Points on a hilly landscape, in no order, each with its height.
From any point a climber takes the steepest step (rise divided by distance) to one of its 2 nearest points. It stops when none of these is higher. Distance is the straight distance between rows; heights are no part of it.
dadi: [8 3 4 0 -2 -35 21 -32 -15 13 -2 1 9 -35 20 9 -21 -21 -15 -6 37 -35 10 -13 4 3 -30]  height 140
nuge: [9 52 9 31 34 22 -45 4 -7 9 -6 52 1 -4 1 32 -30 46 29 -12 -8 20 -11 -14 -30 14 13]  height 436
Firek: [-21 9 7 43 38 39 -15 16 14 -2 -37 28 2 -17 -13 19 -17 25 5 21 -7 8 9 4 -3 -7 18]  height 529
sesu: [-15 4 -12 -2 -12 -13 1 -14 -21 -36 -18 -20 -8 -1 6 7 -17 -30 -16 -1 5 -2 -5 25 -9 -12 -25]  height 627
Fifep: [-9 -25 -25 -6 -15 16 -9 -32 -9 -15 -16 7 2 18 7 -20 -2 22 2 14 -5 3 3 8 8 2 -10]  height 63
Nover: [-17 -6 -15 -12 -23 18 -20 4 -4 -12 -17 -25 -14 23 -2 0 35 3 -28 -5 -6 -35 21 8 33 -24 10]  height 514
Tar: [12 -2 14 -11 -30 -21 38 -51 16 44 8 23 -15 19 0 -13 -13 -36 -35 20 -3 -25 19 -41 -3 23 -10]  height 497
Lov: [8 -21 15 -2 -8 -34 25 -32 10 13 11 -4 3 -22 16 6 -5 -28 -19 9 17 -53 16 -30 10 0 -11]  height 146
bokof: [14 -14 -2 20 -24 -1 28 -14 52 0 12 0 5 2 -2 9 -14 -5 28 0 -9 -43 -18 8 -6 -5 11]  height 206
Lezi: [0 1 -4 -36 -5 6 -21 26 8 7 -16 -19 -31 22 -4 -3 65 31 -2 0 -39 -42 32 -6 19 -13 19]  height 175
zedav: [13 4 22 11 6 -24 25 23 -13 18 -10 39 15 -16 12 3 28 -14 -23 1 -6 2 12 -24 -26 -3 -12]  height 383
bafu: [-12 19 35 19 27 -1 -8 9 -1 16 -9 17 30 -28 2 18 -15 8 18 3 11 22 -3 -6 -29 -1 10]  height 574
Lupes: [24 -10 27 27 17 -9 7 29 -4 15 -2 49 25 -22 20 13 5 8 -5 6 4 11 -8 -22 -26 1 -1]  height 401
Vele: [33 -1 17 -36 -39 -30 9 -13 18 24 38 7 -13 36 -14 -2 37 -8 7 17 -8 7 1 -28 -21 10 -17]  height 444
tigaz: [-17 -4 -13 -16 17 23 -2 25 -5 16 -10 0 3 13 -23 -23 25 -9 -15 14 -34 41 28 -8 -8 -15 3]  height 351
zela: [-26 55 22 41 48 30 -22 20 4 5 -12 38 -14 -3 -5 11 -6 29 13 16 2 -19 15 -20 41 12 38]  height 207
zet: [-23 -9 -12 -17 -4 1 -5 12 -26 -8 -19 -26 -6 10 -17 -13 10 -15 -43 -4 -10 28 17 18 -9 -21 3]  height 19
Rutus: [-33 13 -30 -7 4 29 2 -30 -12 -13 -20 -42 -20 19 -5 3 -39 -12 -19 4 1 -39 7 31 48 -6 4]  height 361
tel: [2 19 9 8 1 -22 25 -47 12 10 3 -10 -5 -26 8 10 -59 -22 -9 -4 38 -27 -1 -6 2 5 -14]  height 134
mafep: [-4 -4 12 -2 -2 -36 8 18 4 12 34 -26 0 -31 1 1 10 -26 18 -13 27 -4 -3 -5 4 1 -3]  height 528
gefef: [-19 44 -18 -1 -1 13 -27 -59 -10 -6 -6 -10 -27 4 3 12 -46 9 24 -16 10 -7 5 11 -4 13 -6]  height 300
Nimeg: [18 -23 -12 -4 14 -13 -15 -6 -22 -15 -32 33 23 -1 9 12 19 49 4 9 -20 -3 -3 2 -30 1 -11]  height 665
Sira: [7 -10 22 18 35 9 2 35 14 8 -16 38 12 -7 6 5 12 10 -13 10 -32 8 8 -12 -42 -11 6]  height 434
putif: [-27 55 18 25 30 7 -19 15 -8 5 -21 3 21 -17 -1 34 -21 3 2 -13 13 12 9 9 -27 -12 3]  height 631
nofu: [6 -2 -3 -31 -19 -31 22 10 23 22 15 -15 -9 18 2 0 39 -16 -19 -19 -13 -9 15 -5 -17 -10 -19]  height 745
Zonob: [-17 -8 -9 -26 -4 0 11 2 2 -8 7 -54 2 -6 1 1 6 -26 -9 -31 8 -10 6 29 1 -15 3]  height 108
Sipir: [30 -34 4 -18 -25 -26 44 -9 2 16 36 1 -22 18 -6 -23 14 -49 2 17 -3 -14 -12 -22 13 24 -19]  height 464
Nenuk: [-22 8 -10 12 9 24 -17 22 -20 -21 -33 10 -4 3 -1 -9 26 14 -28 0 -7 20 12 0 14 -8 6]  height 322
kazar: [20 -33 10 -10 -15 -18 -6 32 0 0 13 13 -3 -2 12 7 39 -4 8 1 -14 1 -11 -11 -26 0 -8]  height 679
bavav: [-27 28 14 32 39 38 -26 37 23 -1 -6 4 -10 -14 -20 11 1 23 19 14 -16 -12 15 -5 31 -4 40]  height 188
fivel: [-5 36 3 4 3 -25 -12 -35 -16 -7 -4 7 9 -24 10 17 -31 6 22 -18 22 10 3 3 -24 11 -24]  height 484
vikor: [17 -33 -3 -18 -14 -27 -2 -9 -10 -3 -10 41 10 24 11 9 23 25 1 12 -24 -12 -5 -12 -43 7 -9]  height 662
bal: [7 -11 -13 0 -12 18 -30 17 -16 -8 36 -20 7 12 -2 -3 -19 4 31 -4 18 36 -35 20 14 7 14]  height 220
Zusos: [-21 -5 16 7 19 1 7 28 10 14 -15 -1 17 -16 5 -1 2 -18 -24 -11 -2 27 13 1 -25 -15 16]  height 613
Rar: [18 -3 -2 1 3 -10 5 35 5 4 44 -23 1 -28 -19 -1 6 -12 27 -13 23 39 -3 5 0 -3 3]  height 554
Vig: [2 16 -7 27 34 21 -29 15 -19 -5 -29 38 12 -19 6 8 -8 46 14 3 -4 12 3 10 -4 -2 7]  height 667
Fot: [-20 16 1 16 8 1 -20 31 2 -8 -18 -11 14 -20 7 18 7 8 -23 -19 4 0 13 15 -18 -28 15]  height 670
zifi: [2 13 -7 9 -1 -7 -28 0 -2 -31 14 8 12 -10 11 25 3 15 16 -11 5 -3 -7 4 -21 -14 -13]  height 525
tum: [-7 0 13 38 31 46 -14 28 29 11 7 18 13 -6 -12 4 -28 11 24 2 -7 29 -11 8 4 10 24]  height 442
Gor: [-5 -7 3 -24 1 -9 16 30 2 24 10 -15 0 3 -19 -17 27 -27 -22 -2 -27 30 34 4 -13 -21 -7]  height 356
zop: [-7 -16 -21 -7 -5 1 -13 20 7 -16 16 -18 4 -7 1 -20 18 1 3 -16 -10 24 9 6 2 -12 2]  height 372
nulu: [-2 1 -1 3 13 -16 54 -41 10 0 21 -13 -10 -22 -12 -14 -54 -37 -12 10 33 -29 -16 2 8 16 -10]  height 128
tave: [10 14 10 -11 0 -12 6 27 -7 21 0 34 7 10 -13 2 33 -24 -27 9 -16 19 21 -23 -34 -16 -27]  height 373
kino: [0 -2 35 11 14 -4 24 40 20 29 -4 10 4 -10 -8 -8 14 -40 -34 3 -12 20 19 -24 -21 -14 8]  height 582
poza: [-4 13 -22 6 -8 5 -35 -16 -10 -30 -6 -7 2 1 -9 15 7 22 25 5 12 -15 -3 9 9 -7 3]  height 478
tad: [-9 7 -3 -6 9 8 -22 32 -10 -11 -11 -6 -15 -4 0 4 52 28 9 1 10 -46 15 -3 43 -17 21]  height 217
mepug: [4 24 -1 17 8 24 -32 19 -8 -2 32 1 27 -3 8 16 -4 12 41 -24 9 41 -8 7 -2 6 13]  height 343
gukap: [13 -15 -3 -13 -12 -19 0 1 21 -4 39 -28 4 -10 -5 10 -6 8 58 -7 13 -1 -18 9 2 -1 -5]  height 213
pureg: [-7 19 -5 10 7 22 -62 -10 -37 -12 14 8 -2 11 7 8 -17 39 41 2 15 19 -2 -13 7 12 24]  height 281
dev: [-4 2 -4 0 -9 -6 -15 -11 -17 -12 -33 26 4 -14 26 -11 -4 16 1 -12 3 28 -16 11 -16 11 -21]  height 404
lef: [14 -13 -18 13 -11 11 -23 -25 -27 -16 25 -3 3 5 12 -6 -41 13 16 -6 12 29 -24 26 7 18 1]  height 252
lagit: [14 21 17 22 23 -2 -14 10 -14 12 -22 41 1 -33 21 8 -41 12 16 3 14 51 -24 -3 -19 11 -21]  height 558
tuk: [-16 0 -14 -17 9 -11 8 -8 2 -24 40 -40 -3 -12 -7 -14 -20 -24 -4 -20 14 10 -15 23 -4 2 6]  height 115
kiv: [-2 -8 16 -28 -16 -36 41 -33 -4 36 7 -18 -12 12 -1 -10 -6 -43 -45 17 -1 -25 16 -28 9 20 -10]  height 512
Mokaz: [37 -18 16 -17 -18 -12 9 46 15 22 22 13 -7 12 -6 -7 39 -4 16 3 -22 38 -11 -15 -18 -2 -8]  height 612
ved: [-4 10 0 -5 -4 -3 -12 6 -8 -16 -33 -5 13 7 14 19 14 13 -43 -19 -4 -16 14 7 -21 -33 -5]  height 611
Ket: [-21 40 -15 6 12 1 -34 -20 -25 -11 -31 7 1 -18 12 17 -15 21 14 -13 6 7 6 11 -7 -7 -15]  height 447
Veno: [46 -44 -3 -5 -17 -20 33 -5 34 13 21 20 11 17 11 4 -6 6 23 21 -21 -34 -12 -13 -8 8 -7]  height 262
ligif: [7 -4 4 31 -14 5 43 -2 45 13 -14 4 -4 10 -4 -5 -14 -18 1 16 -31 -41 -14 1 -17 -15 19]  height 187
molur: [-7 -3 -2 6 -1 -22 5 -9 -35 -19 1 3 -5 -29 6 -8 -18 -32 -15 -5 21 18 -8 6 -11 -3 -22]  height 590
Sug: [4 -16 3 23 -26 -13 44 -21 27 21 -11 3 -3 -6 -4 1 -37 -29 -16 7 -1 -45 0 -9 -7 -9 4]  height 174
Vikot: [19 -14 17 7 -9 -23 27 -29 -26 -2 20 8 8 -13 23 -9 5 -27 -4 7 22 -9 -26 -33 44 32 -11]  height 405
Tavo: [-27 28 -22 9 -3 29 -17 -46 -14 -22 14 -24 -20 6 -7 -16 -21 8 13 1 15 -25 3 20 53 19 23]  height 486
Rezez: [-1 -13 -12 5 -20 -31 -5 -13 13 -20 7 17 5 -10 22 7 -8 8 2 -9 5 -10 -7 0 -20 1 -18]  height 571
fise: [-40 27 0 13 19 21 -22 40 -7 -7 -9 -23 -23 -7 -19 0 15 14 2 13 6 23 2 -3 47 -9 31]  height 394
lozo: [-1 -14 -28 3 -23 17 14 -4 49 13 -23 -8 -14 31 -15 9 -3 6 -20 14 -24 -57 12 6 -3 -23 13]  height 402
Notav: [-32 62 1 28 38 31 -24 8 -1 -3 -10 7 2 3 -17 27 -18 8 18 1 2 23 9 -7 -6 2 14]  height 697
lefa: [44 -40 12 -12 -19 -29 14 9 -2 21 21 21 25 22 32 5 9 8 12 8 -23 -12 -20 -5 -10 28 -10]  height 302
guta: [23 -26 5 -28 -29 -11 12 0 39 12 -4 -19 -24 14 -13 6 40 2 20 3 -27 -37 -4 -7 -23 -9 1]  height 403
zenos: [28 -33 20 5 -20 -28 32 -29 13 32 11 18 -1 -9 7 -5 -1 -17 -6 27 2 -45 0 -46 12 15 3]  height 154
derol: [-2 5 -3 -4 20 11 -27 22 -2 -27 -17 19 6 3 -1 8 37 36 -8 -8 -2 -17 -9 6 -13 -11 7]  height 315
gezu: [37 -31 0 -22 12 6 -15 48 3 2 1 -5 16 10 -1 3 35 49 42 10 -27 6 -17 -3 -10 -4 13]  height 153
noto: [34 -35 6 -16 -29 -31 13 5 27 2 30 -7 6 1 0 0 7 0 28 12 -5 -4 -9 -2 1 -1 -12]  height 232
sigo: [15 -21 6 27 -12 -22 49 -37 25 29 -7 18 -3 -16 8 -18 -35 -28 -19 21 11 -28 -12 -34 21 22 2]  height 163
Lidif: [-5 1 18 31 30 41 -9 41 -3 4 -14 28 -1 3 -13 -17 19 27 9 26 4 5 0 -6 53 7 32]  height 259
Koviz: [-6 6 -16 18 -11 34 -1 -38 14 -17 -35 1 -14 11 -8 4 -13 17 0 21 0 -60 6 13 33 -12 12]  height 435
kidi: [2 -13 -2 -16 -7 -11 -5 4 13 -25 -11 2 7 13 -5 20 38 21 -6 -3 -13 -36 -1 4 -28 -14 1]  height 340
ludod: [17 -4 -8 10 -17 -4 33 -50 25 0 -42 23 -17 -9 4 -12 -47 3 -5 15 -7 -11 -9 15 -9 7 -28]  height 668
zup: [21 -33 -5 -5 -22 7 -17 16 -19 2 5 11 17 28 13 -15 20 6 7 -4 -21 35 -9 7 -7 2 4]  height 96
Bivos: [-12 17 -6 6 32 0 -13 -5 -33 -2 28 5 8 -17 18 -13 -39 -7 13 -18 21 43 -11 11 -15 12 -7]  height 107
para: [4 5 8 -12 -4 -27 8 -32 -5 -2 -31 11 -9 -28 34 -5 -26 3 -13 -15 9 8 3 12 -10 3 -39]  height 443
vil: [20 -10 4 -4 -24 -7 35 -33 42 41 1 26 -4 33 -5 -13 -7 -20 -17 21 -16 -35 14 -23 -27 0 -9]  height 475
Lada: [19 -15 16 -28 5 -36 35 21 -2 10 33 -39 -11 -32 -12 -21 25 -37 10 -9 9 12 -6 -8 13 8 -10]  height 511
mife: [-17 1 6 4 15 29 -17 37 -8 10 -32 5 -8 15 -14 -14 39 18 -26 14 -11 1 25 -15 25 -13 27]  height 345
bopi: [11 -12 13 -9 -9 -36 14 -23 -19 -2 13 8 33 -29 32 -13 -9 2 11 2 14 7 0 -13 4 11 -16]  height 477
pumum: [-2 5 1 12 21 -9 -7 13 -11 0 -40 25 21 -20 2 13 8 33 -3 1 -6 13 8 6 -37 -11 -11]  height 827
sabop: [-11 -25 4 13 23 26 2 36 -1 7 -7 8 8 5 -20 -19 7 -9 5 15 -17 51 4 -2 -4 -1 13]  height 380
zifaz: [-1 -5 -15 -5 -22 2 19 -26 20 -9 -22 -4 20 9 14 7 2 1 -14 -8 -10 -41 16 18 -13 -13 -12]  height 708
baze: [-22 35 1 17 35 10 2 42 10 -4 19 -20 -1 -17 -32 7 -10 -30 -3 -10 12 30 -4 10 -7 -14 10]  height 605
tibu: [-18 4 -30 -2 -17 3 15 -13 29 0 1 -47 -3 16 -10 18 -29 -7 -20 -13 -3 -35 3 29 24 -21 2]  height 339
mag: [30 -28 7 -18 -30 -10 33 -1 0 -4 35 3 11 7 11 -24 13 -23 -8 -13 7 18 -19 -6 -2 26 -5]  height 533
zifo: [-3 -5 11 -31 -18 3 -19 17 2 19 -9 -8 -6 29 -19 10 52 -7 -17 2 -19 4 24 -6 -35 -19 10]  height 524
durit: [34 -16 6 -38 -34 -18 13 6 11 16 26 -11 -32 28 -25 -18 34 -21 11 -4 -14 27 12 -13 -8 6 -18]  height 465
vada: [4 -15 -13 -2 9 1 -28 7 0 -8 12 9 29 -5 19 -2 16 39 28 -8 -22 -12 5 16 -1 3 12]  height 463
vazov: [1 -3 13 -32 -10 -43 23 -24 -14 23 -2 5 8 8 14 -1 17 -30 -36 15 -1 -15 28 -36 -12 9 -27]  height 527
petar: [1 1 -4 17 -15 -10 24 -45 4 -10 25 -5 2 -5 15 -13 -43 -24 19 -13 4 -8 -17 20 1 25 -4]  height 257
limob: [16 -22 12 -9 -25 -22 15 -18 23 -19 1 1 2 13 2 11 16 4 7 15 -23 -42 -12 -5 -28 -7 2]  height 368
mipem: [-6 -18 6 23 28 32 -14 23 7 5 -26 19 7 2 -14 -8 3 28 0 29 -22 23 11 -2 4 -11 16]  height 437
tanu: [-15 28 15 5 26 -7 10 22 -19 -8 10 -20 9 -25 -3 10 -15 -37 -23 -20 31 21 -1 7 -13 -14 -7]  height 581
meb: [6 -10 8 -13 -21 -17 37 -26 -2 -19 11 -22 4 -2 -11 -3 -10 -34 -20 0 21 -13 -5 -1 -5 -10 -12]  height 806
fezar: [-10 26 -15 16 -1 11 8 -60 7 2 -5 -5 -16 -3 14 0 -63 -16 16 -13 6 -12 -8 29 -5 7 -11]  height 278
laz: [-1 6 0 -1 15 -30 32 -35 -17 -9 48 -10 -12 -20 -1 -12 -37 -28 -12 -7 36 -7 -28 -7 2 33 -5]  height 123
Voka: [6 -38 -16 -8 -15 8 43 -31 28 10 5 -8 0 21 -17 -28 -18 -23 0 20 -10 -12 -4 6 -8 -1 1]  height 34
Popa: [15 -25 15 44 27 26 1 44 27 10 -5 35 11 -3 -12 7 -25 0 9 20 -9 31 -24 -5 -9 9 7]  height 543
meku: [4 -19 3 -30 -9 -30 45 -50 -20 15 9 3 -13 3 2 -24 -16 -33 -44 5 8 3 1 -16 -5 26 -22]  height 496
dotug: [-26 22 -27 1 5 20 -28 -18 -19 -18 34 -19 -7 13 -7 -20 -11 21 26 -15 15 10 -8 10 40 28 22]  height 441
lave: [-27 40 -2 4 11 17 -29 -24 -36 -19 -8 8 -15 -9 10 -19 -6 29 -6 -4 21 0 10 5 52 9 11]  height 378
fiva: [7 13 1 24 23 41 -27 19 -7 9 14 20 26 -10 -2 -1 -35 15 19 -10 15 48 -14 12 -6 6 24]  height 369
sen: [-21 11 4 26 16 35 -17 16 -21 -6 -21 14 8 -5 -10 -26 14 26 -9 1 8 28 3 10 32 9 32]  height 295
mugu: [-18 29 -25 2 -3 -3 -19 -22 -3 -7 37 -13 8 4 -4 2 -23 9 26 -24 7 20 -3 10 2 23 13]  height 407
fisar: [-28 46 3 22 23 27 -55 7 -22 -6 13 22 -16 6 -4 -3 -8 28 21 4 20 19 4 -26 35 16 25]  height 260
viges: [35 -30 17 1 -12 -23 7 25 -18 8 21 15 38 -1 25 2 2 -4 19 1 0 22 -15 -8 -2 11 -7]  height 341
Tul: [15 -2 -6 -50 -24 -1 -18 14 18 20 -8 -34 -26 44 -29 19 47 5 -13 -2 -22 -29 32 0 -15 -25 -7]  height 488
fuve: [0 -11 -18 -23 2 -1 -23 27 18 -13 -8 -20 -30 4 -9 11 47 35 14 -5 -18 -50 3 10 15 -15 11]  height 196
gal: [30 -16 30 -16 -14 -25 26 29 2 17 27 7 8 -2 1 -20 35 -22 -1 -5 0 35 -11 -27 -1 22 -4]  height 569
vuboz: [15 -16 24 11 -1 -8 15 56 22 25 11 5 -4 -18 -14 -1 32 -16 0 -8 -13 25 4 -17 -19 -7 9]  height 567
kupop: [-19 1 -8 -1 20 21 -13 41 7 -17 3 -23 -21 -10 -20 -17 21 -15 -16 -9 -11 27 3 4 12 -15 13]  height 349
zovo: [-2 15 7 12 41 25 -34 30 -11 -27 -16 33 8 -14 2 -3 30 59 -6 11 -2 -23 0 -11 17 -4 33]  height 284
nilu: [-3 -5 18 0 21 14 -9 52 23 -2 -13 -15 3 -15 -20 -1 32 16 17 11 -16 21 0 -3 -12 -23 15]  height 492
baf: [-4 -17 -9 -36 -13 2 4 -2 1 -18 -13 -37 4 18 -16 -6 32 -11 8 12 -12 0 6 6 -5 -21 -5]  height 616
Gorat: [28 0 -10 14 -29 4 -20 -38 -10 6 13 13 14 10 26 15 -56 22 32 -17 8 9 -26 25 2 25 -6]  height 299
mel: [5 -19 -14 1 -11 25 -19 -28 -15 -22 -12 10 9 22 9 -15 17 40 15 22 4 -30 0 3 38 6 4]  height 43
kotaz: [-10 -17 -18 -6 -3 6 2 -15 22 -6 -9 -10 18 1 13 -3 16 13 26 -11 -16 -32 6 27 -3 1 2]  height 580
fasa: [30 -28 12 -7 3 -12 -6 33 -11 7 6 43 14 21 14 11 31 22 6 2 -30 7 -16 -10 -39 8 3]  height 783
zuga: [-27 10 -18 5 -11 17 1 -35 -2 -29 8 -29 -12 6 -18 -2 -28 0 -2 -8 13 -8 -15 33 19 8 11]  height 536
Futo: [-15 -9 -23 -27 -16 -8 13 -12 -13 5 7 -17 -15 28 -20 -13 14 -18 -32 -4 -12 9 17 13 -11 -3 -13]  height 23
Bofi: [-8 4 16 -19 11 -34 25 -1 -41 21 -7 -17 0 -18 12 -2 -3 -43 -63 -12 27 1 8 -14 10 4 -19]  height 556
fid: [15 33 14 9 17 6 -41 0 -17 5 -11 46 -4 -22 26 25 -35 33 40 -16 7 36 -13 -3 -27 17 -14]  height 493
Rul: [13 5 16 7 28 -10 9 16 -25 4 38 9 15 -23 3 -14 -24 -13 -1 -10 29 45 -20 0 -1 16 -2]  height 114
ditun: [-11 11 21 10 27 19 -18 44 -12 -3 0 8 -19 -16 1 -17 40 22 21 10 7 -13 11 -14 51 -8 28]  height 234
govur: [-6 19 -10 2 -8 -4 11 -37 -11 -20 -20 -29 -19 -3 -1 17 -53 -26 -31 -8 15 -23 -12 32 -1 -17 -21]  height 678
Sogi: [-24 16 -8 -4 3 7 -35 2 -23 -16 -37 -15 -4 7 19 13 11 24 -28 0 4 -27 22 4 33 -20 7]  height 462
pulo: [14 -27 -5 -8 -38 0 0 -27 -9 -11 0 7 3 30 7 -11 11 9 6 10 -28 10 -4 7 -14 7 -2]  height 79
vodel: [13 -9 6 8 9 3 -13 28 -4 0 16 8 32 -7 22 2 -1 21 28 -14 -10 25 -12 9 -12 8 7]  height 390
Kul: [25 -24 -5 -18 -12 -4 -21 24 19 -7 8 -28 -6 -1 -2 3 23 29 55 2 -7 1 -19 8 3 -5 1]  height 186
pef: [-21 45 -27 2 6 28 -38 -47 -35 -6 12 3 -11 18 -5 10 -18 12 34 -18 15 6 13 0 11 27 0]  height 321
kido: [-4 -7 -8 -1 -12 -4 3 -4 -17 2 -28 19 5 7 9 -7 22 -8 -25 -11 4 25 4 -3 -32 6 -20]  height 376
Tuko: [-3 -8 26 35 31 33 15 21 42 6 -24 28 6 -6 -6 9 -5 -3 -5 10 -34 -9 14 4 -19 -5 16]  height 485
famul: [3 6 21 -4 27 -14 22 52 16 4 21 -24 -9 -32 -23 -7 -1 -32 0 -10 17 42 -7 -6 0 -13 -3]  height 579
nukig: [-25 -2 -32 -8 -8 8 -26 -18 -12 -14 -24 -27 -3 9 3 13 -13 0 -39 -22 10 -21 15 23 21 -17 -5]  height 421
Far: [-14 22 -23 29 -12 17 0 -43 24 -15 -36 8 -14 7 -10 10 -46 19 5 14 10 -35 -15 18 11 -1 -4]  height 504
Litog: [12 -20 13 -25 -20 -37 33 -5 26 17 28 7 4 10 19 -13 32 -15 -10 -2 -1 -19 8 -26 -2 15 -13]  height 687
Badog: [-9 1 6 -15 18 -25 27 1 -22 -7 41 -21 -3 -28 0 -16 -7 -24 -11 -18 28 24 -20 11 -1 22 7]  height 120
dip: [-4 4 16 -22 -1 -37 22 12 -17 21 -11 -7 16 -3 17 13 15 -35 -48 -8 -4 -6 27 -21 -7 -18 -27]  height 542
tefu: [-14 6 -7 11 5 13 -37 19 -14 -23 5 -9 -10 -13 -9 -3 14 31 25 8 8 12 -1 0 30 -5 19]  height 429
Fera: [17 -17 18 -17 -16 -20 21 -7 -4 -7 -2 -3 13 -5 -1 5 30 -21 -13 -2 22 -2 -2 -22 -18 -10 -15]  height 746
sefe: [-35 20 -8 0 13 17 -20 -8 -25 -23 -6 -30 -2 0 -7 3 1 -11 -1 -7 15 6 -3 23 15 -7 11]  height 591
Mosal: [-8 -13 -20 -26 -20 -9 22 -2 31 5 0 -27 4 18 9 11 14 -19 -24 -14 -13 -29 17 15 -8 -14 -23]  height 829
Dorus: [12 -15 3 -6 -13 -29 33 -44 -13 5 -11 22 -10 -18 23 -21 -35 -19 -21 2 21 6 -14 -4 3 24 -33]  height 474
niv: [2 10 -12 25 -25 -10 7 -39 27 -11 -25 20 -16 -3 12 10 -43 16 18 -1 4 -17 -30 16 -9 14 -15]  height 576
sog: [1 -13 -33 -10 -14 10 -15 4 23 -29 10 -22 -12 9 -2 -12 26 17 3 0 -9 -10 0 4 23 -7 -5]  height 409
lek: [-6 26 22 -34 11 -15 20 30 0 40 11 1 -4 23 -21 3 32 -45 -37 6 -3 16 26 -30 -24 -18 -23]  height 366
Vabid: [28 -34 -1 -6 -7 28 -22 41 -1 10 9 -2 11 10 0 -7 29 27 24 3 -22 32 -8 12 12 0 20]  height 121
Zoz: [-32 20 -27 -10 16 13 -26 -15 -46 -15 -14 -29 -23 2 9 -1 -25 1 -33 -8 14 -18 16 25 47 -10 -2]  height 392
Nas: [6 -12 -13 -21 -30 4 2 -1 37 4 -10 -20 -31 34 -23 18 32 9 -7 15 -37 -47 18 0 -2 -23 13]  height 446
Ger: [-11 0 -7 -13 -16 11 -15 15 -8 -4 -20 -17 1 30 1 22 44 6 -42 -5 -23 -10 21 4 -5 -25 7]  height 562
pepiz: [10 -10 6 -34 1 11 -15 33 16 -15 -18 -30 -18 2 -18 5 43 9 16 13 -17 6 12 -10 -4 -29 -1]  height 547
Lak: [-18 53 -18 -2 21 27 -47 -21 -31 -10 -38 6 -19 -20 7 -4 -16 37 1 -12 27 24 10 15 20 1 -4]  height 408
ziken: [0 3 14 -2 11 -33 -6 -8 -12 3 0 9 31 -27 21 18 -13 18 24 1 26 6 -8 -7 -26 11 -10]  height 521
niseb: [-19 3 21 15 28 26 -2 43 24 4 -35 -6 9 -8 -13 8 13 -9 -10 9 -28 2 16 3 -15 -25 24]  height 553
fozi: [33 -26 -3 -32 -20 -25 37 8 14 -2 25 -25 -32 -2 -21 -20 21 -35 10 0 -1 10 -7 -5 8 4 -25]  height 489
Reva: [-13 46 -9 5 18 31 -47 -16 -42 -1 20 13 -10 4 -6 8 -21 4 29 -16 20 38 -5 -1 -8 17 12]  height 303
kevov: [-15 30 14 43 38 51 -37 11 -7 13 -3 28 -5 0 -10 4 -21 35 23 12 -1 18 -1 -10 36 21 34]  height 233
leni: [-26 4 6 -2 21 33 -14 49 7 4 -18 -22 -35 4 -23 -25 27 -2 -15 9 -12 16 14 -11 45 -14 35]  height 370
lovoz: [14 -2 26 44 28 13 1 23 9 21 -10 42 20 -19 2 19 -53 -3 15 15 8 41 -25 -4 -13 13 -5]  height 661
Lalib: [42 -37 7 -1 -20 -15 38 -23 -3 8 38 -2 11 10 16 -12 -14 -28 2 18 4 -10 -25 -22 34 33 -13]  height 433
rif: [0 -15 -11 -18 -38 -20 40 -38 13 15 9 -13 -8 27 -23 -18 -9 -24 -29 12 -11 -1 12 0 -13 10 -7]  height 27
Pali: [-6 -2 5 -6 -11 -5 38 -26 8 -14 -4 -32 -1 8 3 19 -40 -39 -32 -6 6 -36 -6 11 3 -22 -17]  height 740
zegud: [-9 -11 -32 0 -20 24 -7 -22 23 -18 -9 -19 -16 15 -2 -9 8 -2 -7 1 5 -44 8 14 32 -9 9]  height 461
fari: [-15 41 -10 15 -4 21 -39 -35 -32 -14 3 10 -5 6 8 1 -5 43 32 -4 20 -15 10 4 42 30 7]  height 348
bugur: [21 -20 1 -7 -19 -33 22 -24 19 1 6 33 11 4 30 -12 2 -2 -18 -4 3 -15 -6 -16 -11 13 -23]  height 626
lub: [-5 -33 -17 1 -16 10 12 -48 8 -10 -5 -6 1 15 -10 -15 -32 -4 14 19 2 -3 -19 11 -1 1 -7]  height 46
geril: [20 -12 5 18 -28 -17 22 -29 19 -1 19 6 22 1 29 5 -26 0 27 -1 -9 -30 -23 7 -4 20 -5]  height 231
gadef: [-1 3 13 -13 -1 1 16 17 -8 -14 -8 -21 17 -9 -14 0 19 -17 0 1 8 17 2 1 -17 -24 -12]  height 689
vidup: [-10 -2 -24 9 -13 18 39 -6 32 14 -25 -25 -12 31 -15 10 -19 -20 -33 6 -24 -34 4 19 16 -25 1]  height 367
feb: [-14 -7 10 -3 10 -21 19 22 -21 10 1 -3 0 -24 -6 -3 6 -46 -31 -7 30 20 -1 -14 -11 -9 -8]  height 570
ziki: [8 22 -17 7 -10 16 -26 -18 -21 7 36 -1 21 26 13 17 -37 35 44 -19 5 17 -16 9 0 34 6]  height 360
lipum: [-36 55 -7 11 30 26 -16 11 -21 -14 4 -16 -5 -4 -24 10 -15 -9 -1 -8 16 38 -6 14 0 -4 13]  height 639

Where does a climber stop that starts at each point below?
Futo: Mosal
lef: Notav
fuve: Mosal
Lalib: Notav
gukap: Mosal

Call two points neighbours if one is among the 2 nearest of the other. Go from one point of each pair to the other, from neighbour to neighbour, staying as high as possible. Name the lowest point that can't be avoided.
niseb, meb: nilu
fasa, Fot: vuboz
lovoz, fasa: nuge
Notav, meb: feb
fasa, pumum: vikor
